A landscape with many peaks, sampled at points; each row gives a point and its height.
From any point a climber steps to the highest of the 2 points nearest to it. It stops when none of these is higher. Distance is the straight distance between rows; heights are no part of it.
Rasuv: [ 91  94 103  88  83 108 109 104  85  99  97 137  97  86  76 110 122 145
  88 112]  h=379
tegaf: [101 113  74 100  78 119 134 112 113  80  89  85  98 120  83 134 120  92
 109  95]  h=451
Vob: [106  86  71 110 110  79  98 118 103  91 100 112  81 102 116 105 104 104
 120 101]  h=646
Baza: [ 87  76 100  84 103  94  92 116 127  87 127  75 100 100 108 117 102  73
 107  79]  h=546
dubu: [ 88  80 109  90  92 105  95  99 106  92 124 100 103 104 131  80  80  93
 105  77]  h=583
vis: [132  94 107 118 118  78  85  69  83 107  89  81 112 111 117  70  89  91
  93  98]  h=356
sud: [ 83 110 141  96 114  97  86  69  62 113 113 119  90  99  91  92  84 120
  73 118]  h=635
bolug: [ 70  93 114  72  74 127  61  82 146  92  99 119  86  96  79 102  87  89
  91  95]  h=401
zuzi: [108 107  87 112 116  94 108 119 122 105  79  86 104  79 143  79  90  87
 135 102]  h=246
leg: [ 85 113 105  95  68 121 119  92  99  86  95 125  97  80 119 109  97 120
  98 101]  h=127
Rivob: [ 73 126 101  93  84  95 106  77  88 113 102 115 105  95  83 123 111 108
  64 109]  h=273
miro: [113  91  85 112 121  70 102 118  91 130 105 108  97 104 109  75 107 101
 105  95]  h=335
Vel: [119 108  79 117 119  86 100 110 101 126  78  83 115  94 130  83  84  81
 117 111]  h=269
Gara: [125  90  88 122 109  90 108 113  78 112  87 114  99 104 111  74 112 112
 107 103]  h=364
fetun: [102  67 110  88  91 120 101 113 114  89 109  92 103 101 131  84  79  98
 129  77]  h=542
rado: [ 83  96 105  86  88 111  82  72 120  71 111  62 102 110  78 107 102  84
  69  94]  h=468
kuru: [ 78 129 130  95 115  78  79  72  78 114 124 116  80  92  77 109  99 114
  68 113]  h=585
Lus: [137 111 128 129 118 105  96  87  69 117  78 108 116 117  77  76  93 124
  81 114]  h=435
fegu: [ 84  67 100  65  73 135  75  91 136  89  95 107  97 106  90 119  80  93
  96  96]  h=430
nise: [ 85 111  92  86 102 118 125 101 101  98 113  71 123 115  97 120 118  87
  88  82]  h=71
Lov: [ 85 114  94 111  82 108 123  98  99 107 107  94  93  99  53 106 130  97
  78 102]  h=346
tipep: [ 83 132 124 102  72 142 130 106 116  78 116  76 113 102  86 112 103 106
 106  89]  h=345
Tedi: [ 90 109 131  99 100  70  68  66 106  96  99 130 101  89 105 100  91 135
  83  98]  h=151
dif: [103  95  98 118 130  59 105 125 101 121  96  97  99  82 124  91 104  98
 106 108]  h=310
sulag: [108  68  94  70 116  73  77 103 121  95  97  86 107 105 119  94  95  90
 110  81]  h=447
vivef: [127 116  85 130  87 122 122 108  85  97  81 101 105  90 104  64 108  99
 121  76]  h=487
Kepi: [142 101  77 129 124  94 100 111  83 123  71 101  99 109  89  72 126 116
 118 106]  h=402
bobed: [ 93  93  93  84 122  71  99 112 123  95  93  96 114  88 124 108 105  87
 122  84]  h=484
nov: [ 86  86 112  91  74 123  84  85 140  70 102  62 108 113  79 108  99  94
  89  87]  h=428
kunub: [100 103  78 102 115  75 103 109  94 116 112  89 102 114  72 126 134  90
  89 102]  h=436
kizam: [106 112 112 130  70  89  97  80  97 110  77 123 110  78 108  80  90 133
  92 117]  h=101
devod: [113 121 136 117 107 105  77  80  77 120  79 126 110 108  78  81  84 136
  73 128]  h=461
gur: [109  91 111 115  82  96 109  91  90 106 112 104 104  96 113  61  90  99
  89  83]  h=580
fotug: [122 115  86 112 115  93 121 125  96  99  71  96  97  80 127  80  94 106
 140  90]  h=222
fot: [ 87  79 122  71  66 152  95  93 133  90 104  88 105 112  92 124  77 103
 114  83]  h=395
Nela: [ 93  93  92  93  74 115 118 105  93  77 105 113  93  99 117 118 100 107
  98  98]  h=144
niz: [139 114  78 134 115 109 108 111  80 111  73  91 102  85  91  72 121 107
 123  91]  h=440
zuk: [111  72  85 110 120  67  85  96 100 100 103 108  93 108 116 109  95 108
  99 108]  h=567
lonof: [ 81 110  94  93 101 106 105  90  71 117 115 118 108 105  70 112 121 106
  65 115]  h=248
mun: [ 89 111 125  81 108  94  75  90  78 127  92 140 102 107  67  95 115 132
  79 125]  h=512
pib: [105 104  96 106  84 117 124 127  73  84  94 114  82  83 120  85  89 119
 111 100]  h=130
Zugo: [ 90 123  88  77 115  95 118 152 102 103 104  96  90  70  85 117 124  89
 140 101]  h=133
tase: [ 82 130 129  88 114  82  83  69  82 117 102 131  95 104  64 118 109 129
  71 120]  h=547
Ponu: [ 71 103 118  87  76 135 102  86 125 108 134 105 104 109  91 112  91  80
 105  85]  h=267
kofuv: [141 107 114 133 116 100  97  84  71 115  87  88 134 104  82  85 104 108
  83 105]  h=409
vilif: [108  87  95 100 101  87  63  60  91  98  93 105  79 110 111  79  82  79
  92 105]  h=215
Rela: [112  87 131 107 127  94  80 100  64 126 110 120  94 127  75  81  94 120
  77 126]  h=628
runu: [ 94  76  89  72  88 122  86  96 132  91 104  86 103 117  98 123  85  77
 107  95]  h=466
kodud: [ 90 104 120 106  73  85  68  69 113  99  99 130  99  82 116  79  89 116
  84  93]  h=161
mobob: [102  94  78  91 102 102 120 132  84 109 109 103  91  93  97 119 111 101
  99 110]  h=193
vetem: [ 85 118  90 102  92 121 127 105 115  85 101  50 122 111  96 122 105  76
  99  92]  h=55
Ter: [111 112  98 122 133  65  97 109  95 139  84  88 117  87 110  83  91  86
 112 114]  h=287
kib: [ 78 111 116  95  75 139 130 118 105 101 118 102 110  94 100 111 105  99
 106  91]  h=312
Lavet: [118  86 110 113  91  96  60  61  98  94  88  87  86  98 103  64  67  82
  89 116]  h=199
lon: [ 79 105 107  96  80  92  86  69 107 102 111 136  92 101 102 109 103  92
  86 101]  h=322
Vevis: [ 89 105  93 110  92  91 103  77 113  73 100  49 114 125  82 106 103  92
  72 100]  h=536
Bol: [ 87 117 101  88 116 108 128 141 125 107 108  78 104  96 105 126 113  85
 124  84]  h=410
bimi: [116  86  99 111 124  77  95 102  71 114 103 110  95 120 110 108  92 110
  86 119]  h=507
Gofi: [ 86 101 107  91  90 126 116 113 130  75 103  45 112 113 106 127  88  78
 108 102]  h=40
gapu: [115 105 106 134  76 105 112  94  87 103  97 112 104  82 104  58 110 101
  97  79]  h=537
viba: [ 92 115  88  95  87 128 125  95 124  91  99  98 101 122  95 126 112  83
 118  88]  h=397
muni: [ 83 119  98  89  98  84  94  66  84 114 106 134 104  97  94 109  93 107
  78 112]  h=296
nama: [129  91 126 109 143  77  82 106  72 123 100 105 108 128  78  77  92 120
  87 116]  h=579
raf: [ 96 129  91  76 102 118 132 141  91  80  98  71 103  96  82 129 110  93
 110  95]  h=108
fik: [120  84  79 136 105  98 100  91 100  94  81 108  94 103 113  67 106 104
 117  96]  h=329
fek: [ 85 118  90  74 105 130 137 120  84  92 104  88 112  98  89 121 110  94
  94  95]  h=90
Surit: [ 99 109 107 114  68 105 109  84  91 100  81 134 100  82 130  91  84 122
  99 112]  h=113
Sezav: [137 104  90 128 114  92  96  91  81 110  88  82 130  97 108  78 102 102
  97  93]  h=383
vasa: [ 98  82 104 102  95 101 112 113  91  97 121 110  94  93 117  82  93 111
 101  74]  h=636
lek: [107  73  77  95 102  96 105 108 124  83 100 112  91 108 118 109 104  99
 125  77]  h=752
gatiz: [ 93 102  90  94 135  64 103 119 111 116 102  96  99  94  87 126 130  95
 102 100]  h=483
badu: [106 119 146  94 119  84  67  85  75 131  87 133  93 102  77  82 100 138
  77 113]  h=485
gove: [ 83  94  90 105  76 112 109  83 108  79 110  94 105  99 103 128 105  91
  83 112]  h=169
buk: [ 93  62  95  76  94  92  65  82 109  77 111  91  82  99 103 100  87  88
  86 101]  h=391
Riveb: [112  80 107  86 133  72  65  80  91  98 104  69 102 108 123  83  70  80
  94  90]  h=396
Susar: [124  91  81 119  88 100  96  97 115 100  88  95  98 104 123  72  91  88
 127  88]  h=302
dufe: [101 106  87 109 106  84 118 101 106  87  99  56 112 118  83 118 121  87
  78 102]  h=625
gom: [ 83 102 121  97  75 123 118  87 130  70 104  73 116 106  90 111 108 101
  96  84]  h=386
levos: [ 99  97  97 105  85 105 110  97  80 110  90 146  98  94  98  95 114 130
  92 118]  h=413
devuk: [ 84 111  83  86 117  84 115 151 108 108  90 112  84  56 103 107 109  94
 137 107]  h=117
gino: [129 105  82 100  90 109 114 131  61  91  84 111  82  85 104  69 100 119
 120 113]  h=149
zalu: [107  88 115 104  90 131 110 123 126  88 100 109  87 113 124  94  79 104
 149  80]  h=498
kol: [129  81  89 111  95 111 105 126  61 112  87 109  91  93  85  75 115 132
 114 129]  h=174
sez: [ 84 102 111  83  82  92  59  51 116  95  99 130  75 101 105  97  94  87
  95  98]  h=348
sek: [ 82 114 103 110  70 113 120  93 122  97 126  96 102 109  77 103 121  88
  88  90]  h=309
zud: [122  98 105 136  88 104 104  83  78 101  82 104 108  93 114  80  87 121
  83 112]  h=98
led: [101  90 119 109 117  84  92  73  75 105 128 119  71 113 100  96  93  94
  85 115]  h=801
Fofek: [109  80  86 103  85 119  78  86 120  90  73 105  99 109 121  67  80  85
 120  92]  h=280
Bif: [100  86 102 115 103  91 104  95  78 105 106 122 100 105 100 110 102 120
  75 113]  h=459
fuvof: [137 108 113 133 146  87  82 109  73 130  90  94 106 127  80  69  88  95
  84 121]  h=533
Luvu: [ 81  99 109  70  83 103  58  61 118  87 105 109  85 100  86 109  91  83
  81 107]  h=373
rav: [112 127  84 101 127  85 117 137  99 102  53 105  92  65 103  87  98 105
 144 113]  h=190
pere: [ 78 117 105  76 122  84 114 128 128  98 101  85 112  78 115 127 110  85
 132  87]  h=444
Fizil: [102  87 123 104  77 107  80  71 115  96  92 106 100  87 122  72  76  99
  98 100]  h=173
mabu: [121  95  90 134  78 112 125 104  79  98  87 104  98  86 124  80  83 118
 104 106]  h=112
bur: [107 100  77  94 116  88 119 142  89 110  94  94  89  76  94 128 119 109
 111 124]  h=172
Dod: [ 86 102  90 108 127  74 112 132 117  99  94 116  89  66 120 103 106 106
 148  96]  h=99
kezab: [ 93 117  84  91 111  88 120 141 108  99  91  81  98  73  74 127 126  97
 115 112]  h=150
Fote: [ 74 110 122  95  80 139 120  96 111 102 121 116 108 111 110 105  86  93
 116  87]  h=288
zek: [ 74 106 111 102  77 119 103  83 122  95 133  87 104 121  85 102 105  69
  93  82]  h=281
Pofe: [ 85  90  87  97 113  89 103 109 125  83 121  58 115  96  94 125 108  84
  95  77]  h=604
palo: [ 93 103  90  97 100  92 102 110  89 111 109  77 103 112  54 107 138 100
  67 106]  h=389
kodaz: [105  98 134  96 129  85  90  83  58 108 121 112  79 116  82  96  90 104
  73 111]  h=703
Kir: [ 97  93  92  93  78 123  90  92 113  96  93 121 101 121 128  96  84  87
 117  90]  h=259
mabuv: [ 88  81 103  76 101 122  85 115 136 102 113  65  94 109  98 122  86  68
 112  89]  h=503
zeme: [115  85  90  88 106 109  99 124  61 122  99 117  94 102  87  91 112 119
  90 123]  h=198
papil: [ 92  78 102  97 100  82  70  67 102  71 121  95  85 113  89 116  99  93
  74  99]  h=355
vedi: [119  99  94 112 125  65  68  82  92 114  94  69 102 103 118  70  72  75
 103 100]  h=374
bukad: [101  92  85  96  97  93  92  83  93 103 102 116  95 116 122  90  82  80
 104 103]  h=236
dovab: [ 99 104  97  87  96 136 123 120 116  83 109  95 103 114 101 127  99  84
 145  79]  h=353
kud: [104 104  98 106 102 121 107 132 114  96 100 102  90 103 136  91  72  89
 159  90]  h=462
bupog: [138 114 106 143 148  85  86 115  87 135  80  84 114 111  87  90  92  99
  99 119]  h=497
limu: [108  85  78  91 104 100 116 103 101  83  94 110 102 114  99 120 127 102
 106  83]  h=632
gal: [ 94  95  80  95  94  94 104  99  99 108 117 107 101 115 112 109  96  83
  91 100]  h=217
sagim: [ 81 102  91  97  94 100  93  83 104  95 124  92  98 110 106 121  97  77
  68 113]  h=194
rivi: [103 108  95  80  80 118 125  99  84  88  86 112  99  82  66 120 132 129
  85 117]  h=340
vulev: [105 101  72 101  96 112 119 118 108  65  99  96  85  98  89 134 117 100
 110  97]  h=527
Toza: [ 82 115 113  93  73 103  93  92 127  86 100 119 102  75 116 127  98 126
  88  99]  h=132
Segi: [ 96  93  91  82  98 112 110 115  62 123 118 109 102  99  83 109 109 107
  83 117]  h=220
zogis: [ 93 131  86  95 110  98 130 134 113  83  91  48 106  90  85 127 120  95
 113 106]  h=129
rab: [ 90  96  94  87 129  69 105 104 110  98 118  89 120  97 103 123 117  91
 101  84]  h=534
losov: [106  75 109  93  78 104  63  82 116  92  93  93  93  92 115  54  74  85
  86 100]  h=184
dakir: [ 87 111  88  92 106 118 126 132 106 100 114 102  99 107 110 120  93  81
 127  81]  h=375
razep: [107  73  98  72 121  74  64  87 107  89 106  86  98 107 108 102  82  81
  89  91]  h=421
molep: [ 87 116 115  91  85  75  84  78 118 102  99 128 103  78 112 119 104 141
  74 102]  h=142

Where does a climber stop that starts at each point below?
vis: led
rivi: lek
zek: rab
Rivob: Pofe
rav: Gara
Ponu: dufe
